Each row is a point on a landscape with many valleys, with its height.
A ball rolls from a point to the lowest of its 2 nearest points, and stops where none of them is lower. Distance is the straight distance between rows; heights are no part of it.
Dopup height 1.63: [  5 -14 -19 -15  -2  -9 -17  -4  -7  36  -8  10 -22  -9 -14 -17   4 -36
 -16   3  -8  -8  -9  30  37  42 -23 -22  16  10 -16  14   8   2 -14  33
 -17  22   9 -29 -21  15 -22   8]
gugen height 2.50: [-31  25   3  -9  29  -2   4   1  19 -33   5  -4  -1  -9   7  18   8  -7
  17  -7 -11 -25   6 -32   3   5 -26  22   2  25 -20 -13   4  -4  43 -25
  17  -5 -10  19  50  12   5 -34]
fumo height 6.18: [ 35   9   0   2  35 -60  25 -16 -13  23 -17  25 -11   2  20   9  -8  13
 -16  12 -13   6  14  32 -33   9  -4 -22  22  24 -15  19 -16   1  14   1
 -13  33 -16   6  33  14   8 -28]
tib height 5.64: [-25 -10  21  -4   1   9 -26  -1 -44   0 -20 -17 -16   1 -16  10  36  31
 -20  -5 -23  24  19  -5  19  11  -1  10 -20  16  16 -29 -25  -3 -20  -6
   5  16 -37 -16 -19  17 -17  20]
bebur height 3.56: [-27  26  10  31  -4   7 -15  26  16 -43 -11 -14 -11  -3  21   0  34  -2
  13 -32 -18   5 -30  -4  23   0  -4  25 -26   6  -3 -13  20 -26  46 -21
  10 -35  -4  27  38  -5 -11 -29]
lapa height 6.07: [-30 -22 -15  19 -32 -19  35  25   9  42  11 -13  -4  30  40   8   5  31
   8   3   8  -1 -38 -17 -13 -29  14  27   0 -43  27  10  12   4 -13  -4
  18 -36   2  30  39  -5  21  -8]
Fos height 5.02: [ 23 -35 -41   0  25 -27  13   2  35  26  17 -20  -3   5  17  30 -34  -6
  38  30  14 -17 -19  -8 -28 -25   5   5  20 -14  37 -29   0  56  -2  22
  20 -11 -18  25   7  21   8 -36]
nev height 2.18: [ 18  58  30   5  -4  53  17  -3  -5 -25  -7 -20   0  22  19  13  -2 -29
 -26 -12   3  -8  28 -20  12 -13  12  19 -47  61  49  -1 -29 -33  30 -21
 -48 -11 -18  24  19   4  25  18]
Lapob height 2.33: [-12  12   4  -9  17   4  -9  -8  32  -2 -43 -15 -13  28   0 -12 -11   1
  32 -18 -21  10  21  25   2 -13 -11  26 -35  42  -6 -14  -4   0  35 -29
  14  49 -27  37   3  21 -32  17]
vurem height 5.45: [-35  -9 -19  21 -25  29  14  29  10 -14  -7  17  -6 -19  -7  -5  -7  23
   4  16 -30 -23  -9  -2  16 -13  32  37 -12 -15   9 -17  10   2 -14  30
 -10 -28  16 -13  -6  -9   7 -22]
ges height 7.16: [ -1  24  23  39 -22  22 -43   7  13 -29   9  19  46 -41  17  -9 -28  -6
  13  17  15  18  -4   2  -7   5   7  -9  12 -33 -15  11  53 -21  -9  -4
 -12  -7  41 -19  27 -38 -22   6]
tola height 8.40: [  1 -34  -7   8  -4 -12 -23   8   2  24 -16 -19  11  13 -13  -3 -11  21
 -16 -35 -14 -11  -7  15  22   2  11 -11  16 -14  27 -12 -15 -23  -5  10
  41 -13  10 -35 -56  24  -5  -5]
Mef height 5.97: [-17   3  16  13  -6  12 -31   4 -39 -22 -18 -10 -28  -2   0  12  60  24
  -1 -25 -23  38  -7 -19  23  -5  -8  16 -31  27  -6 -40 -13 -18  10 -11
 -11   2 -51  11  26  -2   2   4]
Zuru height 7.02: [ -1   6 -24  -2 -36   2  23   3  33  26   7  23   3 -12  -4  -1  -9  -6
  -7  -5   6  -5 -20   7  11   8 -16   2   6 -84  18  24 -15   7 -38 -35
  58 -15  38 -17 -18   0  25  -7]
pil height 3.38: [ -5  11  11   1  23 -19  19 -22   8  20  33   7  25  11   1  16  -4   6
  -7  20  24 -16  -3  17 -48   8  18   7  -8   3  27  24  15  -6 -12  31
  11   0   7  18   8  24  17 -40]
Pir height 8.14: [ -2  12 -15 -16 -18  -9 -15  12  10   7 -11  13 -14  -7 -15 -12  -7 -10
  14 -51  -7  18 -20 -49  15 -22 -29  32   3 -26 -25 -39  21   1  25 -40
  17 -14   8  30  23  -4  19   5]
fovi height 7.03: [ 48 -32 -12 -13 -25  22 -14   7  29 -22   2 -24  19 -11  15  -2 -26 -13
  -7  -7  21  11 -12  -5   9 -26  -3 -23  24 -43   8  19   9   7 -14   0
  50 -16  28 -35 -62 -18 -30   4]
Gude height 7.77: [ 20  -6  17 -16  10 -30  22   2 -28  47  13  -4  26  28  -4 -28  -6  13
 -24  19 -17  -1  13   0  -9  10 -22 -19 -19 -19  -4 -32 -20   7 -13  16
  21  23   0  -4 -10  28 -16 -18]
Nomul height 7.82: [ 49   6   1  -7 -30 -15 -17   6  -1  19  -6   1 -21  -1 -28 -28   3 -12
 -11 -68   1  30 -31 -31  21 -17 -16  -2  -3 -20 -23 -30  22 -10 -15 -24
  22   7 -12  12 -34 -15   2  22]
kuro height 5.44: [ 16   4   2   9 -28 -17  -3  -8 -34   9 -31   6 -26  -5  19  16  33   9
  -2 -31 -17  47 -33  -7   7  -2 -17   6  13  15   1 -23 -13 -24  -6   8
 -10  -9 -28  18  24  15   7 -26]
fid height 4.34: [-52  34   3  24 -22  24  27  25 -19 -15 -17 -12  -3  11  22  18  12   4
  14 -11 -33   6 -16 -19  10  -4  38  30 -11 -14   3 -48   5 -46  35  -6
  -7 -28   2  25  43  -4  -8 -38]
Gofof height 4.43: [ 16  16  31  18  14   5   0   4 -11  23 -14  -7  17  16 -16 -31  14  -6
 -21 -71  12  22  -9  28 -21 -15 -26  -8  27  -9 -27 -30   8 -37  -6 -29
  21  42  11  -1  18   0  29  21]
tir height 4.38: [  7  19  32   3 -16  39  -5   1  25 -31   8 -10   6  16  23   6  52 -21
 -48 -13   5 -15  15   4  36   6 -21  12 -38  25   6  -7  -4 -32   5 -11
   8  21 -36 -24  50 -16  18  -3]
lerov height 4.35: [  6  12  10 -10  27 -20  -1   1  50  -2   7  10  -6   2 -24 -22   8 -23
  10 -18  27 -21 -15  25   8  32 -34  -7 -13  34  -8  55  11  22  -8   6
  22   3  -6  10   2  34   5  -3]
Piz height 7.87: [  7 -46   0 -20  -1   2   7   9 -32   6  18 -18   7  26 -21  -5  -7  18
 -19  25 -33 -12  26  11  -2  11  21 -15   1   2 -11  -7 -12   2  12  45
 -12   5  34 -45 -58   8 -15 -25]
piv height 3.87: [-20  14   5   9   1   7  19  13  26  -8  -2   2  23   4  16 -44  -5   3
 -10 -41   7   6 -13   9  -9   2 -14  14  23 -30  -3   0  -1  -3 -13 -22
  44  22  18  15  25 -14  14  12]
lano height 8.28: [ -9 -27   1 -11  39 -41 -15  28 -22   7  -2 -10  -9 -21 -15  -5  15  29
 -17   2 -20  32  13  10 -26  14   2  -7   1  -1   0 -25   9  23   3  -2
  24   2 -13  45 -34 -20 -23  23]
fomat height 5.13: [-29  -3   5   4  24  -9  17   1 -42  32 -42 -14 -12  22 -27  11   8  12
 -21  -9 -24   6  36   0 -10   2  20  16 -20  21   2 -42 -19 -28  -3 -23
  -7  28 -39  29   1  31 -15  26]
Vuma height 1.43: [-20  -9 -12 -13  40 -14 -11   2  46 -34   8   0 -12 -15 -11  17  -9  -2
  47  -5 -17 -12  17 -37   7  -1 -17  16  48  -7 -30   1  15  32  22 -28
  43   8   5  -4  30  -1  -9 -33]
luf height 6.33: [-10  16 -11  26   7 -12  28   2  15 -43  -9  21   0 -26  40  21 -25   2
  53   7 -11   1 -19   4 -14 -18  18 -13  51  -1 -28  23  32  11  20  -1
 -25 -21  18  28  41 -51 -17  12]
Dezem height 4.65: [ 25 -30 -50   1 -15   4  14  -4   2  17   7  -2 -12  -4  -2  -7 -33 -27
 -13  29  15 -25 -17 -19  26 -34   9 -15   7 -78  32 -21 -13  42  -3   6
  32 -13 -10 -15 -30  22  -4  12]
Pegu height 5.65: [-21  -1  35  17 -33  17 -18   5   0  11 -16   3  19  -3  24  16  48  -1
 -47  -9  27  24  -2  11   7   0 -23   1   7  -3  -9  26 -15 -58 -19  -9
  22 -15   8  -2  43   0  12  -3]
vuz height 3.32: [-22  21  22 -16   6  39 -24 -18 -31 -59 -12 -17  10  30   7  -3  27   3
   0  17  30  43  10  -9   0 -13  10  13 -63 -10 -15  47 -25 -41 -14 -32
  20 -26  24  37   4  16 -14  14]
nodil height 7.31: [ 34  17  -5  -2 -45  10  10 -18  51  12  13   6 -18 -10 -20  -9   4 -22
   5 -27  -9  18 -42  21  16  23 -23  -9  11 -50  16  27   1  27 -44 -32
  40   0  23 -43 -41 -15  19  16]
gedar height 6.59: [-34 -25  -6   1 -50   6  31  -4   5  44  20   5  25  17   8 -11   4   5
  -3  -3   1  -4 -13 -24   5 -26   0  22  -4 -66  -4   0   6 -13 -31 -10
  38 -21  24 -20  24  -2  25  -7]
gafup height 7.47: [ 24  -1  22 -36 -23  15  18   5 -27  17  14  -7  31  15 -11 -41  -4  -9
 -10   8  -9  17   5  -7 -12   0 -31 -18 -26   3 -25   9 -23 -24 -20  21
  20  11  15 -32  -3  24   1  -4]
visaf height 0.59: [-16  14  39  -9  -1  28 -25 -10   6 -39   7   1   2  17   1 -22  57 -12
  -6 -13  42  25  -5   9  31   4 -33  -1 -69 -26 -14  38 -11 -26 -24 -33
  45 -25   8  18  18   2   0  13]
bov height 5.14: [  1   3 -29 -18   7 -39  15   0  34  10 -12  19 -26  -7 -14 -19 -32 -12
   9  -4   9 -25 -14  -3  23  17 -18 -11  24 -11   4  33   7  55   7 -18
  27   9  -1   0  -2  27 -11  -5]
baru height 5.01: [-19 -16 -52  11  17  10   5  11  20  20   4 -11 -21  25 -17  15 -21 -22
  25  42   5 -37  12   6   1  18   1  11  -6  -4  64   2 -46  40  -2   9
  -6  10 -17  12 -18  62 -16 -46]
fam height 3.81: [-23  35   7   6  -6  17   3   4  25 -11   8   4   7  19  10 -18  25   5
 -21   1  -8 -30  15   2  35  29 -20  22 -21  17  15  32 -25  12   5 -25
  20  35 -20 -32  26   4   9 -24]
fav height 7.97: [ 19  -4  14   0 -10  13 -45 -10 -32 -27  -4   1  19 -22 -12  -7 -10   8
   9  -2 -29  20  10   3   1  -7  22 -16 -16  10 -32 -28  43 -24   3  17
 -28  26  11 -50 -27 -24 -29  16]
nugu height 7.56: [ 21 -10  16  18 -12  16 -36  -9  -7  -6   7  -5  49 -10  23  -1 -46 -10
  15  13   1  24   8   5 -35  -9  37 -33  16 -20 -17  -8  56 -18   5  16
 -13  10  39 -26 -15 -33 -53 -10]
dasaf height 4.28: [ -2 -13 -20  -5  29 -16  28   3   1  20  28 -12 -10  23 -11  14 -20  -6
  15  25  -1 -19 -14  20 -29   4  26   6 -21   0  40 -28   5  31  -5  43
  -2  -6 -13  12 -18  39   3 -53]
tor height 6.24: [-20   2  44  -2 -23  30 -15 -31 -20   3  -2  -7  27 -11  20   2  32 -13
 -30   3  36  37   9 -18  -8 -16 -27 -20  10 -26 -34  38  10 -49 -20 -17
  -3 -19  42  -5  26 -19   2  17]
piriz height 8.51: [  4  -8  14  22  25 -26 -34  46 -32   1  -4   4 -14 -27 -64 -17   0  30
  -3 -12 -28  26  20   6 -11   6  12  -4 -27  -1 -22 -40  32   3  -8  -6
 -11   3 -11  22 -40 -22 -19  37]
Mek height 3.40: [-12  -7  -1  -1  29 -20  -8  -7  36 -27 -22   1   1  10   3   1 -17  16
  17   0 -12   0   7   3 -17   2  18  31  -5  38  14  -4 -14  46  29 -11
  18  29 -24  43   1  22 -29  -6]
Tuzu height 8.65: [ -7  17  29 -16  -3  37 -20  -3 -16 -37  17   5 -18  -7  -4 -18 -12   2
 -11  14  16 -24  10   2  10  33  26  -9   9  44  -9  13   9  29  -1  38
 -64  -1  12 -52 -13  -7 -16 -10]
pubuz height 8.33: [-22  11  22  -8   7  40 -15  -5  27 -29  38   4  10 -12 -18 -16   9 -11
  -7  11  35 -22  -2  -4   2  23   8  -9 -11  17  -7  57   9  10 -35  38
   3   2  10 -40 -15  -3 -12 -13]
tik height 6.01: [ 39 -23 -49   9   6 -11  -9   5  41  28  11 -13 -10 -10  44  17 -50 -23
  10  14  57 -26  -7 -11 -12 -41 -14 -28  55 -50  16   3  -7  18  22  -5
  26 -40  -6  30  -8   9  14  11]
kave height 8.03: [ 33   7  30  -2   7  24  -9 -23 -43  -4   8   6  38 -16 -29 -26   4 -23
 -29  -6  25   1  10  -2 -14 -23   7 -18 -30  19 -23   9   9 -64  27   2
 -37  -8  28 -26 -11 -39  25  36]
Fefo height 8.13: [ -9 -48  -7  -2  -9 -20 -17   4 -49  36 -11 -12 -21   8 -34  19   0  24
 -17   2 -25   2  13  17  20   4  43 -38  17 -16  -1 -14 -26   6   5  20
   8 -11   2 -43 -72  16 -23  -6]
lupu height 6.43: [ 32  10   3 -24  40 -24  -3 -21 -34  18 -26  17 -29 -19 -13  13  17   0
 -33   7 -11  -1  30  23  -9   1 -18 -20   5  49 -26  -2 -16  -7  22 -10
 -33  41 -31   0  24   0  17   4]
pabu height 8.71: [ 10  10  46 -34 -22  39 -14   0 -11 -16  11 -11   5  22 -22  -4  32  -6
 -37  -4  33 -10   2  36  -3   7  -1  -3 -58  40 -13  53 -15 -29   2  -3
   5   4   0 -42  -6  21  12  17]
bas height 3.01: [-10  15  22  -6   1  13 -12  -7  41 -24  19   8   0  -8  -7 -32  36 -35
   4 -23  35  -1 -33  19  22  19 -43 -23 -28 -20 -11  35  20   6 -33  -8
  34 -10   1   4  11 -11   2  26]
Falo height 8.84: [  7  26  36  -5   5  14  -9  -6 -32 -23  -4  26 -31 -18  -8 -18   2  14
 -21   4  -4  -5  24   0  14  16  29  -8  -5  53 -14 -29 -12  25  18   9
 -97 -10  -4 -19 -11 -18  16   7]
Lat height 8.64: [-15  41  -1   6  19  14   3   3  17 -21  25  16  -9 -30  -1  15 -12 -13
  34  27 -17 -47  11 -31  16  20 -12 -15  34  50 -14  13  20  33  20  21
 -49  13  -8  -7  12 -43  -3  14]
Getu height 5.90: [ 16  12 -23   2  10 -39   7 -30 -23  21  -9  22 -22  -8  30   2 -10  15
  17   5 -10  12  -9  26   2   9   8 -43  39  17  19  15 -11  36   6  12
 -25  29 -17  -4 -18 -11  -1 -28]
duse height 2.17: [-22  10  -6   6  14  -2  41  -5  24  -5  11  -9  10  30  10  -3 -18 -11
   5  16  -8 -34  10  13 -26  11   6  44 -35  26  24  12  12 -17  10   3
 -19  11   3  33  11  22   7  -2]
Todi height 2.66: [-23  -5  -7 -15  24 -34   7 -15 -28  26  -1  25 -33 -17  -3  42   2  16
   6  52  -3  -2  28   9 -10  61  -8  -7  21  19  15   7 -56  53  -3 -18
 -33  14 -30 -10   5  21  13   3]
meni height 8.26: [ 17  -1  25  22   7  -4 -46  -7  28 -14   6  10  24 -32 -13 -20   5   5
  12 -10 -18  -5   6  13  22  18 -23   9  -5   9 -18 -41  40  -7  -4  19
 -15  22   0 -30 -19 -34  -8  17]
Nipa height 3.23: [  5  -4   1   4 -18 -17  12  21 -19  34 -21   7 -12  16 -43 -18  18 -14
 -34 -31 -18 -12 -14  25  26  15  -4  -3 -16  31 -10   1  -9 -33  -4  21
   1   8 -10   0  -9  44  -9  29]
sus height 4.56: [-36  24  14   7  -2  29 -10   4  -6 -40  33 -11  25  23   9   6  11   1
   0  29  14  17   8 -13 -18   2   9  52 -63 -24   0  18   6 -46 -22 -15
   1 -19  35  45  15  -4  -1  13]
duku height 8.39: [  8   1 -15  -1  -7 -21  -7   0 -18   9 -34   8  -9  -9 -16  -2  14 -16
   7 -43   7  35 -36 -49  -1 -37 -14  -1  30   5 -31 -24  26 -16  34 -27
 -15 -12  -5  31  57  -9  14  37]
fetik height 5.47: [ 16 -20 -40  14 -41 -34  11  29   3  28  -9 -13 -11  22  15  13 -13  30
  -1 -26 -10  15 -45 -35   1 -27  30  13  28 -16  42 -21   6   5 -11   3
  14 -33  -6  22 -13  13   2   2]
vef height 3.95: [  5 -33   7  13  28 -30   4  24  -5   9 -21 -10  18  17  -4 -13  -8  13
  -8 -27 -17   0  10  -9 -12  -7  11  20   2  -5 -22 -48  24 -47  -1  -1
 -22  -5  12  20  -2   0   7   3]
Zusol height 8.46: [ -8  12   6   3   7   5 -13  16  24 -19   5  11  -2 -26   0 -12   7  12
  -1   5 -18 -26   8 -16  22  17 -26  25  14  40  -5  -9  19   1   6  21
 -25   4   1 -18   7 -24  22  23]
zup height 3.14: [  8 -11  33  20  -1   2  -2   5 -19 -24 -11  -8  17  -3  16 -24   3  26
 -19 -21  -8  19  -2  -8 -13 -13  17  15  -9   7  -2  -6  20 -51  -8  20
 -20 -32  15   5  -6  -2  -5  -8]
Mip height 6.19: [-24 -11 -16 -16 -28  41  22  11   5 -17   2 -23  21  40   9 -13 -16  -7
   7  26  -7  -3   6  12   2  11  18  20 -32   2  15  33 -25  -4 -14   9
  18   9  14 -28 -20  38 -27 -19]
puz height 6.54: [ 30 -21 -29  13 -21  24 -24  19  29  14  27 -22   8  -8  31   6 -40 -17
 -13   8  49   2 -22 -10  -5 -38  -5 -15  45 -72  36  -2  13  -2  -6   5
  28 -38  31   1 -42 -19   2   3]
Dor height 0.53: [-10  33   7  12  12  24   9   0  -1 -17 -21   1  -4  14   7 -12 -14  -2
  16 -10  -8 -11   9   4  -2 -16  -1  38 -48  47  16 -15  -5 -30  36 -14
 -29  13 -15  37  11   5   4   8]
Tur height 7.04: [-28 -18  21 -29 -38  33  45  -1 -30  11  18 -16  30  28   0 -19   7  14
  -7  26  -3 -17   5 -26  -1 -12   0   0 -25 -26 -26  17  -7 -28 -31   4
  11 -19  20 -41  21   5  25  10]
giv height 7.55: [ 49   3 -16  -5 -24 -15 -14   5  38  26  -5   0 -20  -8 -23  -6  -3  -4
 -14 -38 -15  10 -26   5  13  -4 -22  19  18 -30  11 -12  31  24 -21 -21
  29  17   6 -22 -51 -18   4  13]
Tafu height 6.96: [ -2 -26  28 -28 -24  28  -5 -20  -9  -7  -4 -11  58  -6   2 -12  -2  -9
  11 -13  14  32  16  -6 -33  -9  -1 -11   3 -31 -55  19  30 -45 -20  -9
   2 -20  53 -20 -17 -32  -1  29]
Muval height 5.36: [ 51 -20 -69  -7  13 -25 -14  -1   7  45 -14   4 -19 -16   3   2 -42 -26
   5  17  16 -26   1  -6  20 -12 -12 -47  32 -57   9 -29 -29  27  18 -12
  30 -20 -24  17 -30  18   7  37]
dodov height 8.02: [  2 -22 -12 -30  46 -51  12  -9 -15  37  21   1   0  -6 -14  -5  -7  -4
 -10  39  -4   3  28  -4 -21  22 -10 -21  -9 -12  -6 -17   0  46  -7   8
   5  31 -15  35   1   5 -20  -9]
nufog height 1.82: [  8  37  35   5  -8  24   3 -33 -10 -35  11  14  11 -16  29   1  21   1
 -17  -6  13  17   0 -10 -15  -3   1  12  -8  34   4   9  -8 -18  -1  24
 -25 -15  -5  -1  14 -11  22 -38]
Kosad height 4.57: [ -6 -30  -4   0  13 -40  19  -6 -13  38 -37  -4  -4  16 -11  -3  -6  32
   2 -22 -21  -7  19 -20 -12 -28   5  17  18   9 -28 -18  -2 -16   0 -25
  -1  14 -15  23  22  21   6  11]
Rus height 4.85: [ 21 -11 -27 -13 -18 -24   5   4 -17 -14  -3   0 -20  -6  14   6  -3  10
   0  -5 -26  43 -37 -10   4   6  16   7   7  -1  29 -32   3  25  -9  29
  -2 -13  -6  26 -14   6 -15 -12]
vuf height 7.93: [  6 -14  30 -11  -4  26  -8   6   2 -45  12  -2  18 -10  -5 -25   0  -3
   0  10   7  -1   8  29 -13   1   4 -24 -14   6 -34  62  21  -2 -21  23
  -4   4  28 -42 -45 -21 -31  20]
Tar height 8.82: [-29  11 -21   0  18  -1  18  -9  13 -17  24  11 -10 -30  -5  27 -10  16
  38  45 -24 -53  11 -28  12   0  -9   1  49  19  11 -12 -19  56  25  25
 -19  -3 -16   0   5 -14   6 -16]
mon height 8.74: [ -7  19  52 -27  -1  52 -33  -8  21 -65  40  -2   7   8 -22  12  41 -18
 -18  -1  52 -13  21   0   0  13  20  -5 -52  40  -9  52   7 -15 -15  10
   5  -7 -19 -29  10  -1  23   0]
sur height 3.25: [ 35  33  25  22 -10  29   1   2   2  20 -41 -22   8  28   1  22  38   7
 -36 -30  -2  14  24 -10  18 -13   2   7 -25  65  29 -16 -31 -44  23 -20
 -36   6 -47  17  27   7  22  19]
Ror height 0.16: [  2  43  15  -2  -9  -6  37 -33  -8 -23  30  24 -12   0  19  27  11  -6
   1  13   7  -4   5 -13   8  37   1  -1  12  32  10  21 -25   7 -13  19
 -36  -4 -12 -11   8  11  30 -61]
dukal height 5.53: [  2 -22 -14   7   1 -47  42  -8 -69  41  -3   5 -22  14 -13  34  22  31
  10 -15 -20  18   4  11  -6   7  41 -24  26  -2  -1 -44 -27  -4 -37   9
 -30   8 -27  11 -18  -4  23 -12]
bobaf height 8.68: [ 22   2 -21  21   4 -11  -2 -10 -43  40 -26   3  20   1 -30  -3  15 -19
 -11 -45  10  33 -25 -21 -13 -24  15 -34  27  34 -21 -28  26 -49   5  15
 -33  -2  -4  25  31 -13  -4  24]
Gub height 1.69: [  8  33  19 -12   0 -22  18 -11 -23   5   6  24 -28   5  13  30   1   0
 -30  38 -10  -4  29  -4   6  58  -2   7   0  31  14  -2 -55  28 -10  -2
 -47  17 -30 -15  17  36   7 -31]
vudit height 5.55: [-37  23 -32   2 -10  35   4  11  22  10  10 -13 -17  33 -22  -7 -18 -28
  12  25   9 -21  19  11  25  39  -2  28 -19  12  31   9 -26  22  -1   1
 -12  41  -5  -2  -5  50 -39 -28]
pepa height 6.73: [-18 -25  -5 -10 -14  20  44  -5 -16   6  39 -24   8  54  26  12 -12  -3
 -10  49   2 -37  12  19  -2  26  43  12 -22   3  42  14 -31   0  -9  28
 -17 -11   1 -46  -9  37   7 -12]
Vigu height 3.24: [-12  27   9   9  -6   9  24  16  28   3 -18  13   5  21  -3 -40  19   1
  -7 -35   2 -17  -2  28  16  20 -30  16 -16  18 -11  12 -22  -7  -4 -36
  33  51 -17 -11  29   6  25  23]
Gara height 3.57: [-20 -18 -32  -8  31 -29 -35 -12 -14  22   3  13 -30 -41 -20  29   3   6
  12  39  12  -4  15  32  -9  21  -2 -23  32  11  35   4 -40  73  21  14
   2  17 -25   3 -32  -2   0  16]
karun height 5.10: [ -8 -40 -25  -3  24 -42  11  -9 -30  44 -19  -5 -30  -4   7  36 -13  38
  24   0 -26 -10   7   2  -9 -19  18  -8  38 -18   2 -29 -13  15 -15   4
  -7  -6 -29  11 -12  -4  21   2]
muga height 5.57: [ -2  18 -29  -2   8 -25   7 -17   9  16 -15  22   3 -10  30 -15 -13   7
  13   1  11 -10 -19   0   6   3   0 -37  28  -6  23  46  17  25   4  -4
   9   4   3  -6  15 -17   0  -3]
nur height 3.62: [  9 -31 -52  -8  37 -23 -44  -9  20  13 -15  10  -5 -39   3  27 -24   5
  34  17  -6   4   3   3  -5 -14  12 -25  35  -6  14 -19  -1  57  21   1
  15   6 -13  22 -28 -32 -19  40]
ruf height 7.51: [ 34 -30   1 -16 -16   7   4   9   5 -12   9 -17  13   7 -18 -22 -13   2
  -4 -17 -25   6   3  19  -2 -15  -2 -30  -1 -15 -28  29  17  10  -6  25
  23   7  37 -44 -77 -16 -33  -9]
bule height 7.60: [ 25  -6  43 -14 -11  36 -25 -18 -20 -17  -9  -4  55 -11 -31  -4  -5 -13
  10  -4   8  20  24  16 -40 -14   9 -27 -27  16 -61  29  26 -54  20  -6
 -12 -16  41 -27 -17 -51  -3  51]
Zamu height 6.76: [ -3  38   7  39   5 -12 -18  22  14 -39  19  29  14 -45  10   2 -22  13
  30  25   7   6 -17   4 -17   3 -11   3   4   0 -10  27  48 -14 -14   6
 -28 -30  12  28  38 -30   6  13]
goz height 2.77: [ 14 -20 -55 -13   0   0 -29  -3   0  45  -8   5 -39 -24 -23  10 -14 -34
  -5  15  -7  -8   2  17  31  19  -3 -31  21 -20  14   8   8  39  -7  16
 -11  16  13 -28 -57  -5 -31 -16]
lifa height 5.54: [ 10 -29 -13   6  12 -36  24  -4  11  12   6  -9  -5   9  60  26 -38   3
  31   8  25  -4 -22   8 -34 -24   0 -24  59 -17  17 -14 -10  28  11  17
   3 -29  -3  34  22   8  15 -16]
kozu height 9.01: [-21   7 -13  42  18  -8  17  27  30 -45  26  10  -1 -20  -2  34 -17  18
  62  45 -21 -29   3 -20 -20 -10  30  34  18 -13  14 -41 -10  58  27   9
  -5 -12 -15  21  34  -4  -5 -38]
gemaf height 4.11: [ -7  -1  20   8  18 -38   2 -20  -4 -24 -10  16  -3 -12  11  -3  -6  34
  12  15 -13  10   2 -22 -30 -15   8  20  14  19   4 -35   2  48  22  -4
 -27  11 -13  33  20  -7   1  -3]
tida height 5.00: [-15  19  48  20  -3  55 -31   9   6 -41   1 -20  20   0  14   5  59 -19
 -45 -21  55  20  -5   0   9  -6 -22   5  -6   4 -11  -4  11 -36  16 -16
 -12 -15  -1 -14  62 -14  22  -1]
Magen height 2.62: [  0 -45 -45 -19  35  -7 -27 -16  33 -11   8   0  -6 -34  -5  31 -22  -3
  43  29  -9  -1  32 -29  -2 -17  -7  -1  52 -25 -21  -1 -10  52  12 -22
  47  19   7   8  10 -22 -18  21]
bod height 3.46: [-27  25  -8   2  10   2  18 -10  14  28   9 -12  16  40  18  -9   1  -8
   2  18  16   9  13  17 -20   4  -2  40 -51 -18  20  31   4 -39 -23 -32
  16   2  17  67  10  12   6   8]
pefun height 8.36: [ 18  15  25  -8   6  13 -14 -13 -18  -4   5  12  -6  -4 -16 -25  36 -10
 -36 -19  38 -19 -11  28  12 -13 -19 -12 -44  40   4  44 -10 -33  15   3
 -30   1  -9 -15   3 -21  39  20]
rur height 4.93: [-51  13 -21  26 -11  24  33  46  32  -2   3  -5  12  -8   3   7  -6  -4
  16   6 -32 -34  -3  -8   7 -11   2  51 -17 -35   5 -25  11 -29   7  -8
  20 -21  19  20  18 -15   0 -16]
dele height 3.74: [ 43 -37 -51 -25 -43  -6  -1  -4 -12  28  -5  -1 -28  -1 -11  11 -36 -17
 -10  38   2  -5  -9  -3  14 -24  14 -36  15 -46  16  29 -10  47  -1   8
   1   0   9 -56 -56  18 -34 -13]
mevi height 5.98: [  8  -8   5   3   3 -21  60  -5  -2 -36  -3   8 -13   0  46  27 -20  16
  63 -19  -4   7 -29  12 -27 -20   9   4  50   4 -14 -15  15   9   1   1
 -28 -21  15  33  25 -19  18  -1]

Where does a ball stop that starts at each point below?
Tar -> Dor
pabu -> Vigu
Pir -> Rus
tib -> Ror
Gude -> Rus
fumo -> visaf
Zamu -> Dor
Mip -> Dor
dukal -> Ror

Call two points neighbours if one is among the 2 nearest of the other. Go from one point of each pair to the other, from neighbour to neighbour, staying as low as possible. Name the highest point that can't be avoided.
Dor and visaf -> sus
Vigu and Dopup -> mon
Vuma and Ror -> nur
